A landscape with many valleys, sampled at points; each row gives a point and its height.
A ball rolls from a point to the lowest of its 2 nearest points, and stops where none of them is lower. Distance is the straight distance between rows; heights are no part of it.
Sut (h 280): [130 121 114 131 159 143 120  89 154 130  97 134  63 134 199 119 174 160
 127 186 107 119 101 116 144 117 159 139 123 107 147 134 139 111]
mabam (h 392): [146 137 128 107  86 171 130  99  86 130 169 122 109 122 112 138  77 141
 175  64  68 153 138 184 138  89 104 161  55 105 143  76  86 141]
vumer (h 627): [122 176 106 120 134 118 118 152 132 120 150  77 107 107  78 157 216  96
 102 137 102 133  82 113 188 175 130 107 194 145 127 144 111 110]
nosu (h 484): [125  69 147  90 148  99 123 153 205 138 126 142 161 140 139 134 111  97
 160 121 169 123 137 141 174 124 156 122  94 161  98 130 220 101]
Tun (h 285): [138 153 126 184 102 153 172 104  99 157 134 153 137 134 107 128 114 104
 109 127 139 205 168 140  90 129 152  97  96  75 148 127 117 142]
pelok (h 279): [124 125 111 169 102 171 161 124  94 141 142  96 157  85  59 161 142 170
 108 159  82 152 131 150 155 162 122  81 139 101 166 131  76 125]
kitet (h 143): [146  89 116  82  81 113 100 100 137  87  55 132 128 109 149  97  83  84
 117  87 158 125 166 149 106 117 149 168 105 189 133 125 137 175]
Lof (h 179): [161 170 118 146 111 162 126 121  88 131 155 166 122 120 121 130 120 128
 160 118 115 168 103 188 130 129 144 105  87 177 117 118  63  91]
gibav (h 576): [138  98 140 103 115 115 184 108  83 126 112 131 163 128 169 178  95 147
 131 163 119 101  98 124 140  55  93 154 102 114 173  79 103 110]
virun (h 168): [135 134 125 126 120 111 137 119 155 140 168 161 135 101  86 112 164 107
 134 158 139 132 103 131 148 141 127 114 160 168 136 155 136 118]
Vopi (h 142): [119 119 122 133 115 122 124 125 158 126 116 138 148 113  96 114 146 141
 134 164 129 112 115 136 198 155 171 119 132 172 146 161 137 103]
kup (h 162): [170 135 108  83 110 127  88  97 119  94  74 145 108 118 144 123  61  99
 120 103 129 177 182 134  73 116 140 149 129 161 133 148  94 162]
nid (h 337): [114  96 110 119 146  94  77 165 209 132 138 138 108 139 115 143 164 119
 155 149 151 106 117 129 177 143 124 131 167 159 101 119 193  74]
zuvot (h 506): [122 185  82 143 153 138  60 122  97 129 165 150  83 152  93 145 159 113
 107 128 122 164 112 163 169 132 135 103 153 148 136 146  51 103]
ret (h 325): [146 130 103 160 164 105 138 157 139 113  60  66 106 150 229 100 167 140
  85  96 162 157 121 128 110 130 174 104  96  47  89 164 145 189]
Gufog (h 402): [145 142  70  81 143 123  89 148 121 130 104 136 124 108  71 134 114 131
 138 134 102 156  69 126 156 118 155  93 186 158 166 135  63  92]
dap (h 568): [134  80 138  97 110 126 181 125 105 131 113 148 178  82 164 176  74 126
 135 174 146  72 107 105 165 104 109 150 117 111 216  76 108 144]
git (h 208): [123 136 161 134 112 121 139 101 107 132 175 128 109 118 112  80 109 117
 134 102 101 134 131 160  66  95  67 134  88 169 116 113 133 112]
zami (h 383): [147 133 127 152 158 158  99 132 109 131 167 134 125 136 124 161 200 180
 142 132  78  97  88 140 158 170 102 133 149 167  68 110 126 102]
Lolu (h 218): [135 177 148 119 133 102  90 122 119 112 149 160  83 147 122  65 110  84
 142  84 124 125 126 157  61 111  97 139 138 175 102 128 136 121]
gir (h 263): [135 208 101 112  93 113 101 135 126 100  95 108  96 125 181 116 116  85
 145  67 183 134  99 117  51 128 124 109 156 109  90 153  86 163]
guvir (h 219): [100 148 149 112  91 122  91 101  74  97 120 102 110 123 139  98  91 104
 114  97 114 125 114 175  77  74  79 159  59 154 147 110 124 147]
doga (h 207): [119  47 143 128 119 137 196 120 182 123 113 106 123 167 176  96 122 136
 139 168 103  90 144  67 154 165 142 130 129  74 140 141 160 117]
ninuz (h 683): [164 193 118  96 147 138  75 145  98 143 204 137 107 147  89 121 141 104
 190  67  67 165  66 159 141 112  74 127 151 136 141 135  84 105]
napo (h 480): [124  51 138 117 116  88 138 142 193 140 139 136 175 121 106 134 109  93
 119 126 176 101 151 132 164 157 104 155  81 155 115 124 223 110]
pugof (h 437): [129 181  74 124 175 125  50 138 123 119 115 128  82 148 111 123 161 113
 112 130 117 152 125 119 189 169 186 134 195 130 126 166  75 113]
bopok (h 202): [157 189 117 154 107 161  79 114  65 134 161 154  92 139 151 126 118 122
 173  75 133 193  87 176  99 129 105 106  81 149  93 138  54 116]
Zap (h 427): [103 137 160 166 106  98 168  99  86  92 103  82 146 173 191 149 111 137
  53 145 129 105 146 138 121  76 132 151  86  98 148 103 115 126]
Dofu (h 105): [126 125 130  93 131 112 142 146 166 122 121 148 127 155 114 164 112 122
 150 166 124 103 155  92 157 100 146 146 182 146 144  86 153  93]
loko (h 430): [116 183 108 149 192 143 119 158  99 149 131 131 109 138 168 147 177 156
 109 117 172 146 146 132  96 158 161 122 117  65  95 136 117 154]
zaguk (h 375): [124 159  90 178 166 153 106 151 113 133  71 105  78 145 192 138 157 163
  91 109 162 171 110 142  86 151 175 107 124  50  77 140 126 149]
Dubok (h 394): [131 103 133 173  85 160 186 114  83 142 141 109 137 142 131 164 117 176
 105 118 103 164 148 164 113 107 116 129  94  82 139  77 100 133]
ful (h 425): [100 102 157 162  96 150 195  95 101 142 137 125 166 111 117 151 119 159
  84 151 134 151 156 125 122 137  93 146  96  91 166  72 104 128]
rumip (h 548): [169 119 159  97 108 135 146 125 118 135 125 160 178  71 103 131  69 105
 155 105 106 111 111 145 148 136 133 144 119 156 217  36 139 144]
vibeg (h 230): [111  71 110 130 137 123 149 126 130 127 130 125 122 132  99 102 103 166
 105 151 120  75 167 131 132 142 154 125 180 106 139 120 127 122]
ratak (h 650): [155 177  92 120 140 129  73 133 122 128 172 142 111 126 119 132 203  84
 126 135 117 124  73 119 184 156 140 157 197 160 139 118 142 107]
tisav (h 433): [102 103 145 136 108 125 173  98 126  86  85 122 118 171 196 154 110 120
  95 158 142 107 180 110 149  87 154 171 111 113 146 103 143 131]
besot (h 191): [144 131 142 101 120 125 174 110 104 118 153 128 117  96 131 101  91 127
 134 123  96 108 131 151 101  86  93 143 106 153 184  97 116 120]
riza (h 238): [160 150  76 134 120 151  94 113  86 115  66 148  80 149 174 118 106 133
 113 140 143 176 101 147  70  89 146 115  90 145 125 114  73 131]
Suve (h 122): [129  93 113 122 123  91 143 171 164 137 126 124 132 117  89 144 105 127
 154 138 130  89 133  92 143 110 104 119 187 158 160  89 146 105]
Bigum (h 246): [123 106 132 117 173 100 110 156 168 119 134 132 138 145 137 104 124  86
 172  41 163 114 167 134 116 125 151 116 131 129  34 141 164 159]
tuto (h 277): [116  90 104 135 168 119 126 132 143 132 146 109 102 118 136 114 157 163
 132 180 105  61 111 115 147 158 135 112 172  93 154 155 130 134]
Peka (h 174): [124 179 145 129  92 131  22 143 109 120 181 160 119 117 118 140  92 102
 170 120 163 148  96 160 111 169 110  79 141 196  89 143 135  80]
vifil (h 256): [141 128  87 133 129 129 116 104 112 110  74 138  67 154 187 109 152 148
 122 159 128 149 111 137 109  93 151 146 118 125 124 126 108 131]
Rusol (h 736): [151 120  95 123 149 133 115 134 140 131 142 147 145 146 129 117 189 101
 147 114 158 135 125 120 151 168 184 143 181  95  62 172 143 180]
dez (h 619): [145 102 102 141 151 118 173 160 145 127  96 133 122  95 154 130 116 142
 166 193 139  91 114  74 182 100 110 100 173 129 205 140 105 140]
revit (h 156): [107 142 135  90 105 119  58 130 185 106 128 144 122 130 147 112  64  68
 209  62 209 153 121 137 118 120 118  90 105 173  95 141 183 142]
ger (h 336): [125 105 120 143 225 104 147 134 158 138 146 105 111 113 194 104 199 154
 129 110 126 128 137 105 167 163 167 180 113  81 115 149 137 157]
luru (h 511): [107 148 145 135 141 137 122 107 111 133 172 135 117 124 111 102 118 120
 101 111 118 164 159 152  56 117  95 124 124  89 121 187 124 158]
muge (h 310): [ 95  75 120 124 180  96 102 131 186 148 142  98  89 109 126 119 171 139
 158 158 111  65 101  92 195 177 118 130 163 108 138 180 157 105]
gere (h 498): [ 68 146 140 157 102 136 117 142 139 112  96 102 104 142 172 131 142 151
 133 116 199  86 144 111 101 152 136 104  80 136  64 139 154 145]
figo (h 206): [119 176 158 143 128 126  79 119 127 136 164 123 150 103  52 132 147 113
 117 108 110 169 145 138 132 174 102  87 149 184  93 186 126 124]
Ledop (h 189): [144 147 142 105  92 127 108 103 141 121 136 174 139 106 102 102  98  89
 146 131 148 168 127 137 121 126 130 135 145 184 157 147 158 137]
Tus (h 137): [130  96 115 127  51 129  76 109 121 105  76 138 151 131 142 127  68  83
 110 108 167  98 147 159  99 151 160 148 104 183 117  80 169 122]
sepi (h 287): [125 154 123 117 125 106 130 135 143 107  57 103 131 137 183 107 134  92
 129  99 176 143 141 124  89  70 152 124  87 122 102 170 122 192]
rebom (h 390): [138 123 131 149 207 103 194 128 148 146 161 122 116 135 189 133 188 167
  80 154 140 115 122  99 149 162 139 158 135  57 162 165 120 126]
libu (h 216): [180 152 134  66  79 137 120 112 119 102  61 132 174 140 136 139  65  96
 113 118  92 122 143 145  90  84 143 152 121 183 142  81 152 141]
moz (h 311): [113 147 191 128  87 116 147 136 115 126  88 124 181 146 130 113 101 109
 110 123 147 130 113 124  84  95 133 153  77 135 107 112 173 140]
fim (h 128): [117  84 113 136  72 151 105  94  99 121 128 143 152 124  89 136 106 116
 115 140 144 105 138 171 141 157 137 155 107 162 110  77 155 111]
ruz (h 518): [132 114 134  40 144 126 101 131 133 133 130 141 131 112  99 164  34 122
 168 126  99 113 154 118 122  83  71 152 130 172 205  50 135 101]
defa (h 235): [120 146 130 103 156  90  98 147 138 125 143 142 139 123 135  91  99  77
 149  60 171 105 145 148  71 124 129 135 133 124  48 170 168 152]
gez (h 228): [160 124 143  74 106 154 176 118 133 118  74 148 173 142 139 149  76 105
 112 140 112 100 174 113 128 121 162 157 127 151 172  71 148 143]
Vuf (h 201): [128 155 178 120  58 165 102  92 115 111 132 169 153 104 108  98  61  74
 153 106 118 166 116 151 111 131 115 137 112 153 181 103 182 132]
fivit (h 167): [115  69 147 163 109 129 193 133 167 120 143 117 131 165 146 137 149 153
 115 188 132 121 136  69 182 158 136 125 155  69 145 155 131 127]
Sedos (h 307): [112 142 135 146  92 169 107 102  86 142 173 114 137 103  66 155 126 144
 156 108  78 197 143 154 123 122  80 105  98 117 157 121 100 131]
rifa (h 400): [158  70 100  98 103 123 122  97 183  68  49 120 104 157 167 107  90  89
 141 118 123  80 195 128 134 123 181 135 122 182 101 125 196 126]
letal (h 275): [141 172  91 112 138 113 104 138 137  91  57 127  82 154 186 119 107  97
 151  73 186 110 132 121  91 118 162 113 129 144  73 153  98 171]
vimur (h 149): [165 155 102 120 129 146 144 113 105 147 119 168 132 116 113 126 117 146
 137 137 113 163  97 161 134 102 159 119  92 146 157 112 101 104]
fiz (h 505): [136  95  86  66 144 107  89 138 122 137 124 146 112 116  77 128  55 128
 136 114 107 114 156 147 128 110 103 135 141 192 176  61 127  91]
Pegaz (h 428): [160  83 113 144 120 148 172 111  94 133 140 120 107 122 174 122 161 172
  91 161 100  93  73 161 102  96 105 125 105  97 130 141 120 133]
Vidog (h 573): [162 135 144  91  90 157 171  89  83 136 118 133 175 105 124 160  78 119
 117  99  94 143 113 148 109  84 125 160  73  92 180  59 119 153]
fave (h 320): [176 143  87 105 179 125  99 134 149 121  82 161 104 119 134  99 143 143
 134 129 115 132 120 113 124 151 194 132 176 145 123 129 119 122]
suv (h 182): [134 166 127 159  96 124  47 150 136 107 141 162  93 135 131 105  97 108
 152 111 190 125 111 164 122 169 138 101 125 214  94 137 123  77]
roni (h 477): [110 206 126 145 175 125 124 160 130 136 126 136 106 120 175 120 149 110
 153  71 190 149 150 116  89 157 163 104  99  82  90 165 102 191]
fes (h 513): [ 78 137 139 182 142 153  72 130 113 123 115 106  81 170 166 141 159 163
 130 152 156  88 134 120 113 153 131 132 103 116  70 125 156 111]
lema (h 236): [ 85 150 140 156  70 116 113 131  88 112  92  92 117 152 149 108 122 114
 107 115 168 122 134 142  69  84  99 126 117 104  84 128 113 163]
Mos (h 478): [122  53  85 112 110 105 107 131 182 121  95 140 114 114  86  91 112 131
 129 115 134 115 133 136 151 173 161 119 146 166  88 133 186  93]
Mipeb (h 147): [101 113 142 150  95 159 114 110  90 136 138 147 143 115  99 117 117 146
  94 137 160 118 136 160 110 163 125 129  89 166  98 146 122 115]
koru (h 260): [114 197 138 160 143 120  73 133 141 132 150 137 106  92  97 100 146 113
 132  78 152 193 134 124 108 177 124 117 143 151  78 176  90 131]
mili (h 250): [100 194 127 137 100 116  91 149 111 111 128 104  90 156 161 116 142 111
 140  81 172 137 111 130  46 119 104 125 142 111  70 135 112 163]
dato (h 396): [180  98 112  86 100 126 151 134 187  94  65 142 125 150 152  96 109 115
 133 139 119  99 139 116 113 125 164 138 167 177 124 124 177 127]
nem (h 353): [125 134 118 128  91 168  88 102  98 126 195 120 103 139  69 137  98 149
 183  68  63 185 118 164 145 114  77 133  87  99 148 125  76 134]
Voki (h 145): [ 81 120 169 116 117 115  59 123 179 116 140 138 125 123 105 102  86  83
 192  80 177 166 168 118 123 128  88 126  93 150 105 162 197 151]
nava (h 672): [132 137 130 162 153 142 160 141 141 140 161 126 145 151 114 142 220 125
 114 156 123  99 134  82 176 190 142 114 175  94 105 165 126 133]
viru (h 291): [122 118 124 131 215 122 104 127 153 131 126 114 118 143 200 116 176 142
 156 116 107 108 119  90 161 180 177 193 124  87 102 133 176 129]
sibe (h 426): [126  97 156 152 198 118 190 141 129 134 169 107 121 106 157 144 182 197
  60 148 131 117 145 118 134 163 104 132 130  85 128 155 115 132]
Ruvur (h 667): [156 200 125 115 132 127  78 152 103 141 206 153 134 140  96 141 175 102
 152 103  92 145  66 141 140 131 107 142 177 169 136  98 113 102]
desal (h 489): [120 136 118  94 141 106  77 125 128 130 135 156 156 105  48 116  58 122
 115 109 118 131 150 157 141 152 132 128 126 194 151 108 129  68]
sos (h 605): [102 171 121 148 145 108 142 164 137 141 137  83 107 106  78 147 204 131
 106 146 103 162 109  99 167 123  97 117 169 133 148 136  91 120]
vuzoz (h 588): [126 142 153 138 126 136 179 109 114 150 174 151 160  84 103 153 131 127
 140 177 130 114 129 133 175 104 116 121  94 140 204 134  79 110]
Kem (h 269): [109 159 168 159 103 156 121 122 104 161 179 136 161 110  61 148 143 161
 148 114  79 167 118 128 112 131  75 111 101 145 131 123 141 115]
dob (h 249): [149  74 138  83 153  91 214 141 130 114  99 122 166 143 188 141  98 141
 111 164 132  61 110  73 117  92 117 148 137 104 158 146 136 147]
Suvi (h 326): [100  84 119 118 178  76 109 163 194 140 142 111 124 108 100 136 178 119
 157 126 135 104 122  95 196 143 127 143 154 143 114 148 168 100]
pidi (h 327): [ 89 106 137 149 138 136 139 142 151 159 141 127 133 137 119 134 177 158
 116 146 167 157 149 105 121 137 120 145 125  96  67 161 124 161]
bafo (h 380): [118  90 104 135 123 158 129 137 113 150 141 131 163 147 117 138 183 150
  90 173 154 118 105 119 116 159 132 142 143  85  65 168 142 144]
Nivin (h 476): [108  61 172 143 101 120 155 123 158 145 162 139 175 109 107 155 139 126
 114 154 156 101 160 128 146 165  80 137  93 182 110 127 201 105]
ran (h 261): [142  87 118  95 214 107 128 123 184 112 103  93 127 163 212  99 163 128
 154 110 103  75 110  82 160 137 177 176 122  86  67 133 185 158]
Rokar (h 431): [112 130 114 170 151 136  87 132 157 133 116 125 103 133 115 104 170 159
 131 119 106 111 121 109 131 207 166 130 152 132  56 149 154 112]
pomep (h 490): [102 159 157 120  89 118 107 151 142 126  98 116 148 142 176 113 114  89
 147 102 222  80 132 123 119 126 135 102  88 159  78 138 171 141]
Buka (h 237): [116  39 123  93 183 117 164 124 197 113 125  99 113 149 169  92 142 134
 145 120 110  85 144  83 153 127 169 133 132  79  95 146 152 143]
vil (h 195): [ 98 163 150 171 122 141  94 139 121 137 135 125 131 100 100 113 124 140
 143  94 168 188 165 112  83 183 129  98 117 121  78 195  99 159]
Koti (h 158): [ 80  96 144 168 107 139 159 165 113 133 129 104 161 104  85 175 119 153
 130 168 114  91 130  92 192 163 115 121 149 119 185  95 113  96]
Pida (h 192): [166 134  96  92 111 126 151  91 121 112  89 146 115 113 132 112  94 108
 112 126 118 168 175 149  69  94 140 128 149 115 154 150  95 178]
vigig (h 464): [ 95  52 170 172  97 145 187 110 138 125 140 122 160 127 118 128 151 150
  99 160 157 116 151  84 144 188 107 140 102 157 139 122 139 124]
denib (h 165): [ 76 124 165 101 106 122  90 108 149 115 101 117 130 118 142 106  89  84
 169  82 173 157 149 105  99  75  96 146  87 105 102 158 177 189]
Totap (h 169): [121 125 124 131 130  94 156 129 120 122 140 126  91 115 122 110 143 162
 157 135  96 120 106 131 119  74  83 137 151 149 163  92  93 116]
fepag (h 226): [109 114 111 125  89 117  98 113  98 104  96 100 119 133 139 104 106 129
 100 122 131 114 119 176  69  80 118 151 108 143 105 109 129 134]
lif (h 416): [132 142 137 158  92 138 160 112  70 105 127  90 122 141 169 167 111 150
  90 106 100 147 145 179 106  60 127 137  62  92 138  79 100 126]
sibeg (h 386): [160 105 155  98 121 117 179 145 183 110 104 128 179 175 164 121 143  82
 149 102 159 130 129 108 133  89 162 144 125 125  65 138 171 183]
sote (h 702): [146 186 126 120 108 147  95 139  96 153 199 113 117 125  67 168 157 109
 163  92  51 193  81 158 175 120  84  98 136 136 120 148  66 103]
tuke (h 146): [115 115 136 119 139  96 119 159 141 134 185 120 107 104  83 130 138 145
 167 131  97 107 104 122 129  99  62 110 168 173 168  92 117  89]
Muruv (h 352): [142 140 114 174  93 187 153 103  68 147 167 123 143 129  95 159 112 150
 122 113  90 198 155 183 100 131 109 100  86 103 128 106  92 134]
rak (h 432): [148 122 110 151 179 152 157 158  90 164 179  79 136 117 131 186 167 188
 106 152 100 108  97 130 150 141 108  79 156  50 150 147  90 120]
Lasi (h 410): [131  96 132 111 103 151 161 112 100 136 132 110 156 141 140 116 141 140
  81 164 146  89  88 158  93 120 126 129 117  99 100 152 149 135]
rapab (h 528): [142 156 123 139 156 107 174 142 146 144 132 138 121 132 117 133 148 147
 109 128 121 167 130  94 104 104 126 144 177  85 142 115 111 145]
gisun (h 359): [133 106 134 160 139 140 106 138 154 141 157 116 132 122  93 145 172 167
 132 168  82  71  95 129 179 178 107  85 141 181 106 125 166  75]
garak (h 199): [ 93 105 111 145 107 148 137 160 100 137 134  92 146  90  56 149 122 165
 123 142  71 100 138 130 169 144 129 104 142 144 164 101  83 103]
dolim (h 487): [127 113 153 115 125  86 106 148 174 117  92 116 146 151 172 134 107  82
 140 111 185  98 131 137 138  90 139 135  50 165  74 124 203 130]
lide (h 290): [160 151  99 120 163 126 100 134 160 103  95 147  86 160 189 101 149 107
 163 102 140 118 156 109 122 141 191 142 156 129  84 136 132 145]
zago (h 603): [157 133 124  90 136 128 167 130 132 148 144 165 152  83 110 130 116 120
 158 181 137 113 114 107 150  88 123  97 144 148 221 147 104 148]
Nofuf (h 171): [114 143 159 166 120 149 105 116 111 144 159 139 129 114  98 113 153 141
 129 126 139 121 155 140 106 171  98  99 124 185  62 151 142 115]
fur (h 534): [115 126 147 103 115 127 125 130 116 138 139 135 153  65  92 138  67 123
 165 128 101 116 127 112 162 121  81 151 126 161 241  50 104 113]
Rap (h 301): [121 126 129 138 141 104 164 164 156 108  64  73 137 169 212 103 154 109
 108  92 184 134 141 125 117 100 176 111  62  90  87 177 115 190]
zevut (h 558): [136 112 179 105 107 143 194 112 108 146 126 149 191  85 140 150  72 102
 116 121 108  86 112 124 141 131 103 160 100 119 208  50 140 149]
laves (h 117): [ 90  78 136 133 116 136 171 136 157 137 122 130 164 134 111 160 118 149
 128 191 143 100 153  63 210 154 141 124 167  91 181 137 134 105]
Defip (h 485): [113 142 165 130 156 125 154 107  91 141 186 138 113 134 135 137 138 134
  86 144 125 160 175 156  86  89  92 128 121  67 144 151 124 149]
sare (h 187): [107 114 156  78  90 119 124  91 134 117 102 118 184 127 129 105  76  61
 118  96 160 124 172 116  94 111 118 168  84 107 139 138 174 199]
zired (h 214): [ 93 117 167 116 112 127 133  97 129 151 143 144 157 104 109 116  85 104
 128 114 151 123 178 120 120 120  98 169 114 119 159 111 159 142]
mufe (h 424): [110 147 149  96 136 166  90  80  81 133 156 149 134 109  84 125  65 124
 169  94  77 156 128 146 128  91  89 162  73 112 200  74 117 117]
rige (h 289): [149 120 140 166 143 118 187 123 148 102  96  87  85 171 211  85 160 154
  79 142  82 107 136 110 113 126 168 134 121  80 128 141 148 124]
nela (h 544): [116 133 111 126 138 146 108 117  95 129 164 130  88 147  86 153 163 140
 113 170 118 121 142 156 185 112 139 100 141 126 166 137  73  90]
Zavon (h 227): [135 155 148 101 155  99 112 124 130 121 144 153 133 134 121  98 101  91
 116 101 143  89 163 155  73 114 135 140 121 153  89 144 158 124]
teboz (h 540): [116 178 121 131 134 121  95  93 102 118 183 155 100 125 106  98 122 103
 118 117 133 156 182 167  99 129 123 119 144 126 133 167  89 145]
Duka (h 234): [143 139  96 155  96 136 157 112 110 129  90 136 106 153 133 130 102 127
  85 136 150 181 160 151  89 113 159 121 133  82 130 117 110 162]
pel (h 338): [132 102 119 170 179 131 156 166 106 134 156  90 110 106 173 149 153 182
 135 176  86  64  84  92 151 147 111 100 188  50 175 149 105 122]
vuro (h 373): [139 148  93 180 116 148 155 124 101 165 144 103 137 120  60 157 150 149
  97 142  98 195 115 147 126 142 111  75 163  84 150 152  79 126]
fuvom (h 284): [170 104 123 118  90 118 199 130 132 119  51  89 169 162 161 124 113 124
  71 150 127 137 139 102  94  82 142 145 108  96 172 118 130 160]
ruf (h 527): [152 146  84 140 175 146 159 169  99 158 153 111 147 112  96 171 127 160
 151 157  79  94 100 113 167 119 140  84 150  76 171 119  70 107]
beg (h 193): [102  96 134 146 132 137 148 111 114 141 143 104 121 133  97 139 115 177
 105 132  97  87 162 135 119 146 129 128 134 121 123  97 109  95]
Vavok (h 393): [185 127 127  92  93 128 165 141 173 114  63 152 159 163 160 111 125  98
 137 128 144 138 117 115 114 112 184 137 163 161 100 133 175 168]
kerik (h 267): [174  91 108 108 119 127 220 133 121 138  78 110 151 134 170 131 126 140
  94 159 114 113 114 108  85  79 109 118 149  85 172 130 115 156]
puze (h 468): [142  97 108 131 156 143 140 119 103 148 131 100  83 127 187 146 169 212
 133 174  67 102  44 140 119 115 119 118 118  58 129 101 110 111]
tenu (h 501): [132 126 117 126 151  90  66 138 145 132 160 148 118 103  63 113  97 120
 130 107 132 131 125 173 107 155 102 116 114 214  90 123 166  50]
kam (h 706): [118 129  92 134 152 132 122 146 166 126 154 127 142 146 128 146 200 105
 144 132 135 142 138  75 197 145 173 150 193  79 101 138 145 162]
fuv (h 448): [109  62 153 153  97 137 197 114 129 132 112 123 166 128 144 135 127 130
  76 143 163 132 157  93 142 159 120 172  82 109 182  94 116 147]
pef (h 372): [ 96  82 161 128 122 123 178 142 167 130 118 123 156 172 153 128 148 120
 127 132 169 125 137  88 149 123 142 159 110  83  64 135 157 139]
Devir (h 572): [121 104 125 139 141 153 147 120  99 154 147 139 133  91 102 167 146 168
 126 190 116 116 110 151 202 104 112 109 101 133 194 141  82 104]
nez (h 441): [127 151 113 104 117 130  81 140 118 137 120 127 136  94  51 126  81 124
 139 101  76 198  95 127 156 129 123 116 158 164 177 129  70  84]
bobi (h 233): [151 131 146  73 181  80 150 138 146 121 111 139 140 154 155 120 113 107
 112 125 139  61 153 113 118  92 145 152 116 147  89 142 160 129]
zura (h 346): [107 106 133 156 126 104  85 151 157 134 161 131 121 136  72 157 163 143
 119 153 118 108 115 119 164 153  83 103 155 190 106 116 165  61]
timob (h 209): [152 157 156  87  96 150 107  98 125 100 102 156 151 114 125 105  41  83
 152  90  86 163 126 150  90 111 109 151 115 165 170  68 173 126]
Tur (h 331): [101 169 175 128 107 142 126 136 110 170 137 161 170 128 113 146 122 124
 135 129 164 159 104 111  78 116 107 127 102 116  77 132 160 150]
bif (h 111): [140 142 115 138 110 158 107  97 130 105 109 168 109 140 129 119 120 138
 147 165 134 127 111 147 168 131 185 111 134 178 151 115 119  94]
Pep (h 571): [101 126 127 141 172  83 165 163 182 145 136 101 121 102 107 130 186 157
 123 135 134 160 149  80 159 117 120 132 184  87 143 153 102 140]
Miga (h 241): [ 88 137 198 122 101 134 128 124 135 149 171 149 185  98  54 141 112 113
 137 130 109 153 143 110 125 140  82 133 116 143 145 127 162 111]
danug (h 374): [119 127 117 176 152 142 122 126 130 136 104 118 104 157 141 102 150 166
  93 149 107 127 150 137 122 183 186 122 132  83  96 161 125 119]
bodoz (h 458): [112 109 180 152 160 118 178 116 112 138 200 118 133 115 133 148 154 176
  79 143 117 142 174 139 104 123  75 123 125  91 134 144 100 131]
bov (h 164): [105 187 145  88  88 140  38 136 123 115 146 163 132 128 130 119  66  73
 183  90 215 139 113 130  97 150 118  85 126 160  95 150 147 127]
Gutud (h 180): [183 151 109  69 121 155 113  99  86 140 108 186 134 120 118 147  78 112
 147 129 120 177 107 161 113  78 143 130  95 147 178 112 107 137]
butet (h 240): [140  92 144  78 179  80 176 136 151 122 121 132 145 142 157 122 128 141
 119 156 144  43 111  90 127 108 119 163 156 111 120 139 165 126]
dev (h 264): [101 139 141 182 115 127 130 131 134 146 120 130 132 127 122 120 163 137
 135 110 182 178 149 107  85 178 126 120 121 104  41 164 133 173]
Pupi (h 413): [117 130 133 150 177 150  96 122 101 137 175 110 106 142 147 192 200 187
 123 158  83 100  99 111 177 140  84 135 131 134 117 123  95  98]
piz (h 651): [131 139 121 158 152 129 140 160 157 146 137  91 125 102 117 141 227 123
 112 153 101  98 112  74 205 208 137 107 187 120 135 167 140 125]
Mav (h 270): [128 124 116 128 128 129 138 114 144  83  43  95  93 164 190  81 149 142
  94 148 123 102 140 138 103 101 171 140 101 128 119 133 141 139]
pomak (h 582): [142 134  97 159 152 120 149 187  95 153 105  84 137  92  95 165 132 142
 138 172 110 108  85 111 183  97 119  63 178  82 199 141  68 134]
nogun (h 300): [159 173 149 128 112 110 186 124 124 126  87 134 154 141 147 105 113 102
 103 128 113 160 105 107  69  68 124 147  98 112 139 110 138 151]
degul (h 118): [121 110 114 111 105 124 110 117 130 116 113 156 136 167 118 149 102 131
 128 151 129  77 138 131 128 107 142 136 132 158 115  71 181  87]
sino (h 471): [115 133 138 107 104 128  69 139 117 128 170 112 157  94  15 133  82 111
 138  93  91 171 100 160 146 163  90 112 144 195 164 111 118  64]
bozas (h 362): [165 156  80  86 171 115  81 128 134 124 110 163 103 135 104 120 115 131
 125 118 110 149 112 115 143 123 158 126 197 157 143 136  68 107]
ganup (h 631): [172 119 130 131 143 127 198 137 152 118 117 160 101 123 164 122 157 137
 150 188 115  80 107  97 154 102 146 130 173 127 171 120 137 132]
gis (h 321): [122 120 153 169 145 146 174 142 119 119 112 104 100 166 173 104 130 186
  56 137 111 123 156 147 103 156 162 115  99  80 113 135 128 131]
vinen (h 461): [116 104 114 159 123 120  68 135 163 117 119 132 117 127  98  97 132 119
 148  94 138 133 139 128 149 194 177 123 163 157  46 167 136 109]
pul (h 221): [153 172  84 145 119 135  84 126  75 117 119 141  69 155 186 113 135 121
 132 104 160 176  80 166  71 100 121 102 122 127  97 123  59 122]
gular (h 460): [134 155 108 170 125 142 134 136 105 167 171 125 116 125 109 151 183 141
 109 143 117 200 130 131 102 140 111 111 168  71 123 132 103 143]

Where does a ball stop that starts at each point below?
vinen | vimur
Sut | vimur
tisav | vimur
sos | laves
butet | Dofu
dato | vil
Muruv | Voki
luru | laves
mabam | Voki
mufe | Voki
gez | bif

Call two points neighbours if one is among the 2 nearest of the other. Go from one point of each pair to the other, from neighbour to neighbour, staying as low as possible. Name the highest point that can't be avoided.
bif, vil | tisav
vil, Dofu | koru
beg, laves | garak

Two balls start at each pair of points below. Name the first point that both come to, or write none.
pugof, nava | none
kam, ratak | vumer
dob, dez | git
